Each row is a point on a landscape with many valleys, with its height.
A ball rolls from a point to the lowest of its 5 nearest points, and stops where none of them is lower. Distance is the straight distance between rows; heights are no part of it.
J_202: [ 24  22 -16 -16 -20 -13  44  44  14  18 -32 -55  54  -7  24 -17 -14 -17
  -3 -35  -5  33  -2  28]  height 564
J_375: [  7 -14  13 -14   1  20 -19 -36   4  25  54  25  20  10 -22  42  42 -67
 -10  27  34 -46  -4 -17]  height 294
J_877: [  4 -46 -16  25   5  13  20  26  31  18 -28 -18  14   4 -22  21  -1  25
  19 -19  -8  28  27  19]  height 624
J_931: [-29  22 -42  25 -16 -54 -21 -12  -5   6  -3  25 -35   8 -33 -15 -14  -1
   8  -7  21 -43 -48   7]  height 323
J_398: [ 50 -44  50  14  -1  25 -24 -29 -18 -38  15 -10  31  15  12 -18  11  -7
  -6  30 -44 -20  27 -21]  height 330
J_242: [-14  -1 -32  30 -10 -13  18  25  45  11   0 -41 -22  -8 -29  27   3  22
   9  -1  -8  19  10  -6]  height 171
J_315: [-34 -14 -28  21 -24 -17  47  24  41  28  11 -16  -2 -10 -27   8  -2   1
  10  -8   2   7 -17  -6]  height 390
J_818: [ 18   8 -23  36   5  11 -23  32  45   7  -9 -24 -23   4 -15   8  19  25
 -29  15 -18  40  27  -2]  height 529
J_676: [ 41 -33  44  14  11   5 -25 -22  10 -11  12   9   8  20  10 -28  16   1
 -16  36 -27  13  31 -17]  height 235
J_390: [-51  17 -45  46 -16 -48  -5  14  12   7  13   9 -31 -10 -24 -10  -6  -1
   3  15  27 -20 -43 -16]  height 499
J_638: [ -2  53  10 -15  16 -18 -14 -20 -28  -6  62 -13 -28  12  -6   9  14 -28
  10  33  26 -36 -19  -9]  height 186
J_845: [-11  53 -23 -10  15 -18  11 -39 -43 -10  34  -2 -16  19 -20  16  12 -13
  54  14  29 -49  10   9]  height 189
J_823: [ 17   7  -8   9   8   1  -2  26  49   4  29 -28 -40 -13  -7   1  19  14
 -12  24 -12  29  -3  -3]  height 627
J_781: [-16  -8 -18  29  -6   2  15  19  30  14   4 -29 -25 -17 -15  28   4  33
  21 -10   1  13  15   8]  height 468
J_319: [ 17 -53 -13  -7  24  16  -5   6 -33 -22 -35  12  27  -2   6  10  -9  42
   2 -19 -28  29  33   0]  height 510
J_797: [ 24 -45   6  -5 -14  18  37  27 -44 -45 -56  -1  50 -16   8  18   6 -20
 -12 -59 -48  40   2  15]  height 367
J_836: [  3  21  39  -2  15  11  -6 -33 -36   6  27 -17 -18  -2 -12  28  -3  16
  20   9  20 -34   9   3]  height 248
J_950: [ -3   8 -24 -10  17 -56 -49 -11  17  30  72   2 -29  -4  10 -24  -2  -6
 -15  46  37 -17 -43 -26]  height 344
J_513: [  0  24  17 -24  16  -1  10 -45 -41   2  14  11  -6   6   6  31  -9   2
  48  -6  24 -38  11  14]  height 284
J_913: [ -5  -8   6 -13 -34  13  30  27  -3   8 -21 -11  28 -26  41  12 -23 -19
  -6 -40 -27  29 -18  28]  height 406
J_961: [  6 -39 -30  25  13  12  15  12  20  18 -43  -7  26   7 -15  31  -3  24
  -2 -28  -4  46  37  -1]  height 455
J_764: [  0 -46 -33  12  29  22   6  25 -15  -7 -72   7  49  16  -6  21 -13  26
 -14 -33 -15  49  46 -17]  height 374
J_340: [-10 -29 -28  40  27  10  -7  25 -14   4 -50  -9  23  14  -6  10   1  38
 -23 -11 -19  29  45 -22]  height 399
J_866: [-21 -26 -20  -4  -8   0  36  27  44  35 -21 -13  18  -3 -16  23 -14   8
  12 -26  -1  20  -1  14]  height 97
J_802: [ 53  -5  48  14  -5  27 -21 -25 -16  -9  34 -11  11  -6  -2   7  22   3
 -14  27  -2 -25  10  -5]  height 380
J_795: [-17  42 -20 -27 -31  -1  18 -20 -23 -12 -14  46 -27  -5  17 -32 -14 -33
  11 -21  10 -29 -26  29]  height 242
J_597: [-24  21 -13  10  17 -32  -8  13  27  -1  55 -14 -41  -8   6  -2 -15   7
  -2  40  17   2 -34 -21]  height 311
J_962: [-36  12  -7  17 -15 -21  26  -3  17  10  18 -14 -29 -15 -20   9  -6  11
  15  -3   7 -13 -25  -4]  height 356
J_484: [-19  50  17 -11  14  -6   6 -36 -33  -1  37  -9 -16   8 -18  26   4  -1
  30  15  22 -33  10   5]  height 162
J_846: [ 21 -14 -10  34  16  15 -33  18  -4  -8 -29 -23  -7  -2  -8  -7  20  31
 -24  14 -35  13  35 -12]  height 450
J_228: [ 23 -40  14   2   5  25 -16  -8 -24 -16  -9  -4  -6 -22   4  20  -3  47
  11   5 -18  10  20   6]  height 477
J_150: [ 17  32  35 -21  -6  21 -16 -24  -7  10  57   0  17   8  -9  27  43 -48
 -11  20  26 -53  -4  -6]  height 329
J_409: [-32  48  15 -21 -29   5  33 -32 -33 -13 -13  29  -8 -20  37  -2  -8 -31
  16 -31 -15 -11 -27  27]  height 348
J_589: [-33 -22  78 -10  22  28 -37   2 -35 -43 -17   2  31  31  -7 -32  18   0
  -7  11 -55  19  46 -61]  height 482
J_237: [  8   7 -25  53  23   1 -26  37  28  13 -41 -32  31   9  -8   4   8  14
 -50  18   8  49  34 -24]  height 402
J_466: [-37  28 -13 -12   3  -8  31 -38  -3   0  10  42 -21   5 -15  -4  -2  -8
  44   0  19 -34  -9  23]  height 207
J_190: [ 20  -9 -14  28  22   7 -34  26  42  34 -12  -2 -14   8   2 -19  32  16
 -60  28  -6  51  42 -12]  height 363
J_293: [-16  -9  15  -2   8   8  13 -11  -8   4   9   9  -5 -22  -3  34 -18  20
  36  -8  17   2  -2   4]  height 445
J_168: [ 29 -29  43   1  11  19 -18 -17 -46 -37  -8 -18  20   7   7 -27   7  21
  -1   7 -49 -18  41 -27]  height 428
J_715: [ 20 -31  14  -5 -14  17  20  16 -24 -42 -44   1  41 -18  18  26  -2 -20
 -10 -50 -51  44 -11  15]  height 293
J_506: [-23 -15  22   8  29  14 -30  22 -27 -19 -48 -22  21  20   8 -19  11  27
 -27  12 -48  27  46 -43]  height 244
J_402: [-25  41   1  20  10 -23   2  -2   5  -7  49 -14 -30 -12  -8   8  -4  -6
  14  34   3 -18 -17  -2]  height 266
J_151: [ 13 -24  -7 -15 -18  20  20  28  19   8 -34 -18  43   0  25   7 -15 -18
  -9 -35 -31  41   1  21]  height 179
J_362: [-24  19  27 -26 -10   9  22 -35 -21 -19  -5  43  -5  -6  30  10 -15 -24
  31 -30   5  -3 -13  32]  height 286
J_854: [ 36 -13  14  23  -4  11 -21   6  -3 -15  -7 -19  -5  -7 -12   5  15  47
 -12   4 -26  15  33  -5]  height 548
J_123: [-24  20 -11 -26 -40   1  34  12  21  15 -20   9  11 -25  27 -11 -24 -16
  -4 -24  12   1 -21  13]  height 373
J_415: [-32  18 -18  34  -4 -24  12  32  26  -3  33 -37 -37 -16 -16   4  -6   9
  10  23  -1  21 -19 -13]  height 357
J_723: [ -9  26 -30 -16 -38  -9  53  39  18  17 -15 -39  33 -28  30 -34 -31 -16
 -28 -17  21   5 -16  14]  height 511
J_412: [ 26 -28  -9  -9   4  19  19  33  -3  -8 -62 -11  70  13   8 -10   4 -28
 -25 -61 -33  53   6  14]  height 438
J_313: [ 11 -21   5  23  11   4 -21   4 -21 -17 -35 -15  -4   5   2  -4  11  46
  -9  10 -31   9  45 -11]  height 494
J_957: [-20  20  23 -16 -35  11  33  -6 -18   1 -27  11  17 -33  43   7 -20 -28
   3 -37 -23  13 -20  25]  height 506
J_496: [ 40 -43  18   4   5  13  -8 -13 -45 -15 -14 -10   5  -7   9   2  10  43
   9 -10 -38 -10  30  -7]  height 573
J_964: [ -4  34 -69 -13 -39 -40 -17  52  -7  11 -24   7  -6  13  16  -3 -36 -23
 -32 -19  39 -17 -38  31]  height 546
J_900: [  3  -8  -4 -21 -27  14  35  37  30  18 -30 -17  40 -13  19  -1  -6  -8
   2 -36 -16  33 -12  26]  height 440
J_351: [-33  17   3  -8  11 -13  25 -36  -9  -2   6  34 -14 -10  -6  14 -15   2
  39  -7  14 -21  -1   5]  height 223
J_287: [  7   9 -18  34  26  15 -27  36  31   9 -28 -19   0   9   1 -14  25  10
 -56  25 -11  44  32  -6]  height 375
J_193: [ 27 -18  26   5   6  17  -5 -11 -32  -7   2 -13  -2 -18   3  34 -18  41
  30  -3   3   2   6   7]  height 215
J_652: [ 41 -22   3  -7  11  -4 -26   9  55  31  58  -1 -43   4 -16 -25  40  23
 -21  27  12  24 -14 -23]  height 443
J_414: [-14  15 -16 -33   8  -7  24 -59 -31 -31  25  41  -9  17  15   7  -3 -41
  61  -9  28 -34  -1  39]  height 267
J_562: [-26 -19  54  -4  22  15 -42   6 -20 -36 -28  -7  21  14   6 -38  20   8
 -28   5 -47  29  39 -53]  height 277
J_408: [ 45  -3  39  -1 -10  28 -17 -22  16   0  52   4   3  -6  -6   4  21 -23
 -13  30  15 -25 -13 -12]  height 347
J_152: [  2 -35 -12  -9   6  19  12  17   9 -14 -48  13  36  -1  15  15 -12 -11
   3 -41 -33  48  -2  21]  height 292
J_109: [ -5  35  21   0   3 -12  -9  -1 -10   2  43 -25 -34  -5 -16  16  -5   4
  27  35  21 -16 -10   2]  height 202
J_26: [-37  11  13   9  -1  -2  17 -14   3  20   7   7 -25 -18 -12  23 -20  20
  41   1  16 -10  -2  -6]  height 287
J_938: [-25 -24  37  -8  38  18 -23   2 -55 -29 -41  -6  25  20  -4 -30  20  35
 -12   6 -46  22  42 -49]  height 301
J_78: [ -4 -15  32 -17   4  18  13 -23  -4  -7  -3  28   4 -14  10  28 -31  13
  29 -24  10  13  -2  20]  height 539
J_696: [-18  56  -9   5  17 -39 -14 -17 -15 -18  50  -9 -36  12 -20   7  -8 -19
   5  43  22 -35 -22  -3]  height 185
J_97: [-47   4  16 -11 -15   2  24 -23  11   3  -3  27  -4 -21  21  -1 -21 -12
  20 -21   7  -3 -24  27]  height 280
J_423: [ 19 -42   2   7  14  19 -14  -6 -40 -24 -33  -6  10   0   5  -6   5  51
   2  -9 -41   6  40 -15]  height 486
J_260: [ 23  -1  47  -5  11  21 -10 -20 -37  -1  10  -2   1 -10  -6  42  -7  33
  26  -3  27 -18   3   4]  height 417
J_317: [-24  20 -61 -11 -39 -28   1  18  11  19 -19  29  -7   2   8 -27 -30 -10
  -7 -19  45 -23 -40   6]  height 513
J_74: [-32  -4 -55  -1 -43 -27  19  25  16  28 -21  16  -2 -13 -18 -20 -19  -2
  -8 -10  26 -28 -40  -5]  height 533
J_10: [-15 -19   0 -20 -34  -1  47  23  41  16 -19   4  17 -23   7  13 -18 -18
  11 -25  -2  21  -9  15]  height 620
J_451: [ 20  34  36  -6  -4  30 -13 -29 -49   5  37 -17   8   5 -11  32   8  -9
  23  15  13 -45  10  -3]  height 303
J_12: [ 35 -16  39   8  -1  25 -18 -34   4  16  53  20  14  -1  -9  17  39 -33
 -13  34  20 -28  -3  -8]  height 421
J_308: [ 53 -11  26  17  -3  18 -22  -2  11  -9  20  -3 -12   3  12 -22  19  24
 -16  26 -22   3  24   2]  height 196
J_158: [ 48 -34  28  -3   1  12 -23 -21  32  16  44  12 -21   2 -10 -17  39  10
 -14  33   8  -8  -6 -19]  height 444
J_599: [ 12   9  32 -14   5  17 -17 -27  11  17  63  10   3  12 -17  16  35 -52
 -16  28  34 -51  -5 -12]  height 263
J_458: [-23  12 -64   6 -38 -40 -16  25   4  27 -24  36 -17  17 -16 -20 -23  -7
 -10 -11  29 -46 -56  11]  height 514
J_199: [  6 -55  -9 -32  39  31   8   8 -37 -44 -52  38  25   4  24  -5 -16  25
  -7 -32 -43  39  47 -16]  height 461
J_279: [-12  -1  36 -20  -1  20  13 -29 -20 -10  -5  36   8 -31  24  31 -21  -6
  30 -28   0  16 -12  24]  height 412
J_394: [-12 -18   3  22  17   7 -44  25  24  26 -34 -13  14   9  23 -45  16  19
 -76  38 -17  44  27 -35]  height 245
J_730: [ 13  12  19  -9   4 -11 -14  10  23  18  61 -18 -38 -24   3   9   6   8
  -9  42   8  -9 -13  -9]  height 297
J_812: [ 29  16  -7 -15   4 -15  33  39  34  36 -43 -45  64  14   8 -29 -15  -8
 -11 -35   4  49   0  31]  height 621
J_322: [ 13 -28 -10  -4  13   8   7  24  29  14 -64  -3  66  21  -7  -3   5  -8
 -15 -51  -6  59  22  24]  height 512
J_548: [-23  17 -37 -16  -7 -35   7 -39 -23 -15  -1  39 -30  34 -24 -21   2 -15
  37 -13  20 -52 -35  14]  height 165
J_790: [ 23  -9  16 -19  14 -22 -27 -25  26  30  79   2 -12   9 -11   3  37 -29
  -6  25  54 -30 -31 -34]  height 302
J_810: [-32  42 -13  12  22 -45 -15  -9   9 -13  51 -14 -48 -11 -22  -7 -12  -4
  -1  32  18 -16 -32 -16]  height 288
J_721: [-40  24  -8 -15 -14  -4  21 -29   1  -1  -5  42 -20  -7   9 -15 -16 -12
  24   0  16 -26 -17   6]  height 204
J_476: [-23  25  -1  16   3  -5  15  17  27   4  34 -33 -36 -22 -13   6  -3  18
   9  26   3   2 -10 -12]  height 429
J_173: [ 22  -9  -8  -6  21  -3 -20   8  62  33  29   7 -35   9  -5 -31  37  22
 -37  29   2  36  10  -7]  height 481
J_811: [ -1 -13 -28  56  22  12   4  39  38  13 -35 -32  23   9 -42  26  14   5
 -21  -2  -7  54  25  -1]  height 572
J_200: [-19  34 -30  26   9 -58 -16 -20 -14 -14  30  -1 -37   8 -28  -8 -10 -10
  16  30  17 -46 -36 -12]  height 264
J_189: [  9 -43 -25   1  19  26   7  19   0 -30 -50  32  43  -1  11   7 -14   2
  -9 -38 -29  59  26   2]  height 343
J_514: [-39  31 -14  16   0 -23   7 -21 -12  -4  31   6 -29  -6 -24   3  -7  13
  21  12  18 -29 -26  -6]  height 225
J_965: [ -2  12 -33 -24 -27 -10  53  45  43  28 -12 -39  43 -10  14 -30 -18 -12
  -6 -24  14  21 -10   5]  height 648
J_138: [ 12  41  20  -4   8   3 -13 -20 -21  -1  46 -22 -12   6 -15  26   3 -10
  17  35  25 -40  -9  -4]  height 148
J_98: [ -3  24  22  12   1   4  -1   9  12  -2  47 -19 -35 -21  -5  16   4  15
  14  38  15   3 -11  -3]  height 304
J_835: [  4 -37 -12  -9  -9  15  24  15  32   7 -44  -5  29  -7   5  19 -13   0
  12 -43 -12  35   9   9]  height 415
J_233: [-19   4 -57   0 -34 -53 -23  10   8  29 -21  30 -48  29 -28 -12 -11  -2
  -3 -13  34 -45 -51  22]  height 441
J_498: [-21  36 -35 -25 -43  -5  26  13  -9   3 -19  30   3  -3  29 -27 -24 -26
 -23 -23  24  -3 -27  14]  height 270
J_5: [-34  36 -29 -26 -32 -10  12  -4 -17  -5 -17  37 -13  -6  13 -22 -11 -19
   1 -21  20 -23 -24  17]  height 228
J_844: [  1  52  15 -23   8   6  -9 -21 -33   2  51 -29  -7  24  -5  36  16 -25
  16  32  19 -49  -1  -4]  height 190
J_919: [  8 -32  50   5  36  10 -30 -26  -3 -41  -3  10  18  36   5 -35  19  -3
 -12  27 -46  13  28 -34]  height 262
J_659: [  5  53   3 -30   9   1  -3 -26 -45  -8  50 -24  -4  22  -4  30  33 -43
  25  21  13 -67   7  -5]  height 232
J_276: [ 44 -14  55  16 -10  32 -26 -48  -7  -2  33   8  27   0   9  22  26 -35
 -14  39  20 -46   2 -16]  height 582
J_762: [-31 -20 -38  -6 -36  -7  43  27  45  34  -8 -19  30   1   4 -13 -13  -2
   5 -15   8   7 -13  -5]  height 580
J_52: [-42  21 -15 -17 -35 -13  25   4   8   9 -13  28  -8 -11   6 -15 -20 -12
   9 -10  17 -14 -24   6]  height 255
J_300: [ -2  24 -34 -21   8   2  32 -49 -50 -14  35  12  -7  21  -9  23   4 -16
  55  -2  21 -65  13  11]  height 231
J_891: [  0 -19  37  -9 -22  22  19  -6 -21 -17 -22  26  14 -25  26  40 -33 -15
  11 -41 -14  27 -13  29]  height 261
J_837: [ 10 -48  -9  -4  11  22   1   1 -11 -18 -23  13  10  -9   5  26 -16  44
  18 -31 -23  33  26  15]  height 490
J_868: [ 29   3  14  22   7  16  -3   9   7  -1  11 -32 -28 -31  -4  19   9  26
   8  22 -19  -3  10   5]  height 806
J_249: [-14 -17 -26  47  42   4  -9  29   9  11 -67 -24  45  13 -25  -3   5  30
 -23 -13   7  40  36 -25]  height 442
J_912: [ 34   0  -6  15   5  10 -18  28  29  -9   1 -26 -31  -3  -3  -2  18  29
 -29  21 -29  28  26   1]  height 614
J_851: [ 57 -16  38  -2  -1  23 -24 -19  15  -6  37  -7  -1   3  -3 -11  13  -4
 -24  35   1 -18  12  -2]  height 92
J_884: [ -8 -19 -20  43  24   1  13  30  35  30 -60 -33  61  22 -34   7  -7  14
 -11 -21  20  47  22   2]  height 528
J_651: [ 48  -8  44  10   3  28 -16 -17 -47 -11  10 -13   3 -10  -3  13   0  38
   9   8 -10 -21  17  -6]  height 484
J_127: [ 44 -21  26  14  -1  23 -25  -7 -23 -14  -9  -8 -18 -10   7   5   5  35
   5  18 -29  -8  27  -2]  height 488
J_403: [ 18   0   1  29  16   9 -39  16  24  18 -28 -14 -17   9   5 -27  20  17
 -50  31 -26  29  50 -20]  height 353
J_107: [  1  23   4 -17  16 -33 -25   2  19  25  80  -8 -33  -4   0 -13   3 -12
 -17  38  30 -15 -33 -16]  height 112
J_485: [-23  22  -1 -21  24  -9  30 -48 -27  -6  25  27 -17  22  -9  16  -2  -8
  52   2  23 -45   6  21]  height 224
J_553: [-31  35  -7   3  23 -12   4 -33 -25 -12  26   6 -24  11 -20   8  -4  -3
  37  18  18 -39  -9  -8]  height 183
J_880: [ 25 -21  47   0   0  19 -23 -19 -25 -35  -5   1  12  17  10 -41  12   6
  -8  17 -65  -8  29 -39]  height 328
J_140: [  8 -43  11  -9  -5  25  16   1   5  -8 -25  17  14 -20  16  30 -26  12
  25 -28 -20  27  -5  28]  height 272
J_231: [ 16 -45 -20  -3  18  28  18  23  12 -19 -63   5  54  22   2  -1  -9 -15
  -9 -30 -24  51  19   4]  height 355
J_401: [ 15  35  29 -14   8  -2 -26 -19  -4   9  57  -2 -17   2  -1  11  20 -36
 -12  32  32 -28  -7  -4]  height 220
J_830: [-16 -30  13  -5 -17  10  26 -12  22  15  -4  14  -2 -20   1  22 -22  15
  24 -20   5  16 -10  13]  height 731
J_984: [ 26 -21  32  21  17   5 -33   0  -4 -23 -13  -1  -5  27   8 -31  17  20
 -23  27 -39   4  39 -20]  height 246
J_517: [ 35 -21   7  -2  12   8 -23  11  43  14  32   0 -31  -5  -3 -24  41  22
 -12  23  -2  15  13  -6]  height 523
J_443: [-20  15  15 -10  15   4  14 -34 -26   0  21  22  -8  -7  -9  34  -8  12
  32 -14  31 -22   5  13]  height 271
J_972: [-25  32 -31  17   6 -47  -7 -23 -25 -14  18  13 -36  23 -33  -9   0 -23
  19   8  18 -51 -24  -5]  height 211
J_136: [  2 -33 -23 -15 -18   7  36  35  51  26 -28 -28  35  13  -2   1  -5  -5
  10 -28  -3  22   0  25]  height 578
J_254: [ -6 -38   7 -26  29  26   9  10 -57 -31 -38   9  12   2   9 -23  12  61
   0 -12 -45  24  57 -38]  height 398
J_639: [-47  25 -44  41  -5 -43 -16 -16  -6  -7   4   4 -37   3 -40 -18 -11  -4
  10  20  23 -24 -47  -8]  height 393
J_805: [  7  25  14 -29  16 -17 -24 -18  -2  23  74   5  -7  13   1   3  32 -51
 -13  30  28 -47 -22 -19]  height 249
J_899: [ -2  17 -58 -23 -40 -29 -21  25 -15   2 -25  38 -31  24   0 -23 -22 -22
 -16 -26  35 -34 -46  29]  height 339
J_24: [-12  -3  31 -23 -15  15  21  -6  -1   0 -17  26  12 -24  29  14 -22 -12
  21 -30  -5  29 -11  21]  height 422
J_714: [ 40  18  52  -8  -7  34 -16 -34 -30  -5  30 -15  20  -6  -2  30  16 -11
   0  16   4 -43   8   7]  height 508
J_145: [-11  14 -51 -20 -38 -18  34  49  11  14  -9   1  18 -12  17 -28 -30 -20
 -22 -16  31 -14 -27  -2]  height 379
J_314: [-25  12 -15 -29 -44  -2  43  26  18  12 -21  -9  19 -38  27  -7 -15 -26
  -7 -14  -2   8 -19  18]  height 480
J_272: [  4 -24 -14  -8  -1   9  17  37  42  15 -47 -20  42   3   2  10  -7 -16
   5 -36  -6  40   5  24]  height 149
J_595: [-50  23 -16  28 -19 -39   9  -5   3  10   5  13 -22 -20 -33  -2 -17  14
  19 -13  22 -27 -39 -16]  height 340
J_761: [  1 -26 -29  43  21  13   5  26  27  20 -54 -24  31  20 -31  16   5  18
  -8 -23   0  39  28   0]  height 530
J_102: [-32  18 -33   3 -12 -23  11 -29 -14  -4   2  45 -25  21 -21 -11   1  -3
  26  -1  22 -46 -23  14]  height 188
J_873: [ 23 -48   7  -5 -13  19   7  19  -2 -22 -44  17  36 -21  23  19 -11 -23
  -3 -35 -36  41   0  11]  height 218
J_739: [-24 -16  -9  42  33  19 -30  41  -5   4 -47 -44  25   5  -4 -16  -3  26
 -56  20 -15  36  44 -41]  height 305
J_974: [ 33  -1   1 -15 -12  -4  33  41   1   4 -49 -53  57  -8  13   2  -5 -14
  -7 -47 -19  45 -10  36]  height 129
J_61: [-15 -12  26  19  23  12 -49   8  -2 -14 -34 -10   7  22  14 -40   2  12
 -38  22 -41  33  44 -37]  height 221
J_406: [ 11  37 -41 -39 -34 -29  -3  -3 -24 -23 -22  46 -40  23  13 -16 -11 -29
  10 -38  15 -38 -40  38]  height 198
J_887: [  8  26  32 -19  11  -8 -26  -4   6  13  70  -6 -28 -12 -10  -6  11 -10
 -21  31  25 -22 -21 -12]  height 241
J_816: [  2   5   5  16  -4  10   0  19  23  -1  19 -29 -21 -19  -6  16   3  21
   9  13  -3  16   7  -5]  height 556
J_455: [  1  31 -21 -32 -25 -18  22 -33 -31 -35   6  56 -27  20  19 -20  -5 -35
  37 -16   7 -45 -20  30]  height 239
J_64: [ 29  14 -23 -31 -28 -13  32 -29 -42 -52  22  35 -31  24  19 -22   0 -40
  26 -23  -1 -62 -45  48]  height 358
J_649: [ 32 -23  28 -17   9  -8 -24  -6  47  37  73  -1 -31   0 -17 -16  36  13
  -8  26  36   0 -31 -22]  height 391
J_952: [-33  40 -11 -25 -42 -14  28  -3 -23 -10 -27  16  -5 -25  35 -17 -15 -21
  -1 -21  -6  -4 -20  24]  height 265
J_133: [ -8  -3  18 -18 -28   3  25  20 -21   9 -35 -24  36 -34  46  19 -18 -18
  -7 -50 -44  30  -9  24]  height 418
J_503: [-15  22 -15   8  24 -60 -32 -14  17   6  62  -1 -44   2   3 -14 -17 -18
 -11  41  28  -9 -38 -18]  height 50
J_181: [-21 -21  25  19  22  11 -49   1  22  10 -19   8  -3  21  18 -45  17   5
 -62  29 -22  29  40 -39]  height 187
J_602: [-32 -16  -2  37  25  10 -37  40  26  17 -24 -36  26  10  31 -41   3  16
 -83  20  -1  45  36 -43]  height 275
J_647: [ 23 -29   3  15  17   4 -32   4  37  14 -19  10 -10  21   0 -49  28  13
 -46  28 -25  18  28 -16]  height 354
J_979: [-24  38 -33  45   9 -62 -23 -11   0 -12  25  14 -47  -1 -18  -6 -14 -13
   7  36  20 -32 -44 -18]  height 366
J_246: [  3  37 -43 -25 -39 -26  -3  18 -21  -8 -29  35 -37   2  10 -18 -16 -23
 -17 -25  23 -26 -44  27]  height 256
J_437: [-25  35  -3 -32 -10 -15  31 -44 -21 -23   2  52 -18  14  15 -10  -5 -33
  50 -22   0 -28 -18  27]  height 227
J_141: [ 25  22 -14 -19  10  -1  40  44  13  17 -45 -64  61   6  24 -23  -4 -10
  -5 -45 -14  47  -4  37]  height 644
J_590: [ 17  20  41  -1   5   9  -9  -9 -19   7  37 -24 -17 -15  -6  24   7  17
   7  10   7 -20   5  -8]  height 345
J_510: [-47 -10 -19  -3 -33  -2  37  10  25  24   6  15   8 -11  -7   0 -18   7
  12 -10  19   3 -13  -5]  height 404
J_668: [ 19 -40  11   1  11  22  -3 -16 -18 -24 -13  22   1 -21   5  33 -23  32
  30 -11 -12  14  12  18]  height 518
J_69: [ 35 -33  43  10  20   1 -34 -18  13  -3  -2  16   8  25  15 -39  26   5
 -15  31 -37  19  35 -24]  height 182
J_305: [ 40  -4  49   1  -3  12 -19 -15  18   7  61  -5 -11  -7  -8  -7  28  -9
 -11  39  17 -18  -5  -2]  height 365
J_581: [ 12 -38 -11   9  11  17   9  12   4  -1 -30  -8   6 -13 -14  26  -3  38
  19 -14 -25  27  32   2]  height 576
J_672: [-17  17 -36   8  14 -27   6 -35 -29 -12  14  20 -28  29 -26 -11  -7 -11
  35   6  27 -54 -18  14]  height 184
J_707: [ 15 -47  15 -10   5  28  15  -4 -12 -33 -27  23  28 -30  23  32 -39  14
   3 -29 -25  40   5  21]  height 56
J_536: [ 10   8  15 -17  15  -3 -36 -21  14  31  72  -1  -3  10 -10   5  25 -39
 -17  27  46 -32 -29 -21]  height 260

Call two points neighbours if one is among the 5 nearest of the other. Go from one point of each pair to the other, from neighbour to neighbour, staying as low as possible. Name the highest point that can't be avoided.
J_193 / J_503 -> J_260
J_242 / J_138 -> J_415
J_406 / J_866 -> J_315
J_69 / J_138 -> J_305
J_503 / J_406 -> J_887
J_272 / J_974 -> J_151
J_272 / J_707 -> J_873
J_138 / J_406 -> J_5
J_138 / J_548 -> J_672
